Each row is a point on a landscape with many valleys, with its height.
A ball rolls from a point to the lowest of its 4 nearest points, and stops where none of them is lower. Distance is the straight distance between rows; heights are no part of it.
Z_677: [ 16  29 -23  15  17   7  28  29 -13 -30  12]  (h 868)
Z_792: [-14  -7   2  -5  14   4 -11   2  27  25  -3]  (h 318)
Z_229: [21 24 -6  6  1 -4 17  2 -8  0 13]  (h 703)
Z_95: [ 23  29 -20  15   8  -1  26  12 -19 -29   9]  (h 659)
Z_279: [-37 -29  -3  12   8  20 -15  -1  37  10 -41]  (h 416)
Z_546: [ 21  28 -26  11  -5 -22  20  -1 -28 -44  -3]  (h 467)
Z_435: [-27 -38  12  -7 -12  17 -12   0  13   4  -8]  (h 531)
Z_331: [-6  6  1 -3 16 -1 -4  5 21 27  2]  (h 409)
Z_913: [-34 -42   8  -3 -14  24  -5   2  21   4 -23]  (h 571)
Z_548: [ 10  30 -22  15  22   7  31  39  -4 -23  10]  (h 926)
Z_360: [  2 -17  18  -9 -14 -11 -23 -20 -21  -5   1]  (h 390)
Z_205: [-38 -33   0   4   2  20 -12   2  33   6 -35]  (h 283)
Z_123: [-30 -14  -3   2  20   9 -18   0  38  19 -24]  (h 248)
Z_142: [ -9 -29  18 -13 -18   0 -25 -15 -19  -4   1]  (h 407)
Z_776: [ -9 -12   7 -10   5   2 -13   1  14  19   3]  (h 550)
Z_624: [ 23  27 -23  13   4 -13  22   6 -25 -38   4]  (h 546)
Z_956: [-22 -42  21  -6 -28  17 -13  -8 -10  -8  -9]  (h 776)
Z_947: [ 27  27 -14   9  -5 -16  19  -4 -21 -19   5]  (h 371)
Z_533: [ 12  35 -16  14  19   5  32  28   5  -7   9]  (h 735)
Z_471: [ 22  17  -1   0 -18 -30  -1 -22 -23 -11   0]  (h 139)
Z_727: [ 25  27 -12  11   3  -4  21   5 -14 -15  11]  (h 628)
Z_589: [ -6 -25  20 -11 -11   1 -24 -12 -13   1   3]  (h 355)
Z_973: [ 14  -1   9  -7  -7 -11 -12 -15 -13   5  10]  (h 392)
Z_518: [-13 -19  13 -12  -2   4 -16  -2  10  13   4]  (h 533)
Z_463: [ 12  -1  11  -8  -9 -15 -17 -22 -18   2   6]  (h 408)
Z_76: [  4  31 -13   6  21   2  24  19  20  16   1]  (h 494)
Z_909: [ 27  17  -3   0 -10 -21   1 -16 -22  -5   5]  (h 282)
Z_371: [-9 12 -5 -2 21  0 -5  2 33 28 -8]  (h 405)
Z_514: [-28 -42  18  -7 -26  22  -9  -2  -1  -3 -12]  (h 817)
Z_974: [ 25  20  -3   4  -2 -11   9  -6 -13   0  13]  (h 486)
Z_204: [-35 -26   2   2  10  13 -16   1  36  13 -26]  (h 76)
Z_44: [ 18  28 -29   6 -15 -36  21  -3 -28 -50  -7]  (h 599)
Z_667: [-21 -44  22  -7 -40  19 -12 -14 -22 -16 -13]  (h 915)
Z_828: [ 2 25 -8  0 19 -1 12 10 23 25  2]  (h 457)
Z_197: [ 11  31 -11   9  14   3  28  16  10   8   8]  (h 584)
Z_449: [18 25 -6  5  8  0 22  8  1  8 12]  (h 780)
Z_640: [ 9 16 -2 -1  8 -2  6  3  6 17 12]  (h 801)
Z_206: [  8 -10  14 -11 -19 -18 -23 -25 -23  -4   1]  (h 411)
Z_526: [-32 -33   5  -3   2  13 -14   3  26  11 -17]  (h 296)
Z_275: [ 19  29 -22  17  14   1  25  19 -18 -34  11]  (h 713)
Z_688: [-25 -32  10  -8  -2  11 -15   2  16  10  -6]  (h 152)
Z_298: [ 17   7   6  -5  -2  -8  -3 -11 -10   9  12]  (h 454)
Z_236: [ 26  27 -11   7 -12 -22  16 -12 -26 -24   0]  (h 99)
Z_794: [22 18 -2  1  3 -4 13  1 -4 10 15]  (h 725)
Z_136: [-10 -24  16 -12  -8   6 -20  -4  -3   5   5]  (h 177)
Z_818: [-17 -29  14 -10  -5   9 -16  -2   4   8   2]  (h 170)
Z_937: [18 15  3 -2  3 -5  5 -3 -4 11 14]  (h 629)
Z_815: [  0 -11  14  -8   1   0 -15  -6  -2  12   9]  (h 129)
Z_135: [ 8  4  4 -6  4 -3 -5 -5  4 18 12]  (h 662)
Z_978: [-20 -35  17 -10 -15  11 -18  -4  -4   1   0]  (h 508)
Z_292: [-29 -18   3  -5  14   7 -16   3  32  19 -13]  (h 167)
Z_912: [  6  38 -18  14  25   7  31  33  12  -1   3]  (h 593)
Z_145: [  3 -10  14  -9  -9  -3 -21 -14 -14   6   8]  (h 351)

Call two points neighbours if one is among the 4 nearest of the other. Go from one point of each pair to the other, from neighbour to neighbour, staying as low as possible. Name the highest point that can't be avoided.
Z_688, Z_236: Z_463
Z_688, Z_815: Z_136
Z_204, Z_688: Z_526

For each start below, name the point where the ball stops.
Z_794: Z_236
Z_463: Z_815
Z_136: Z_688
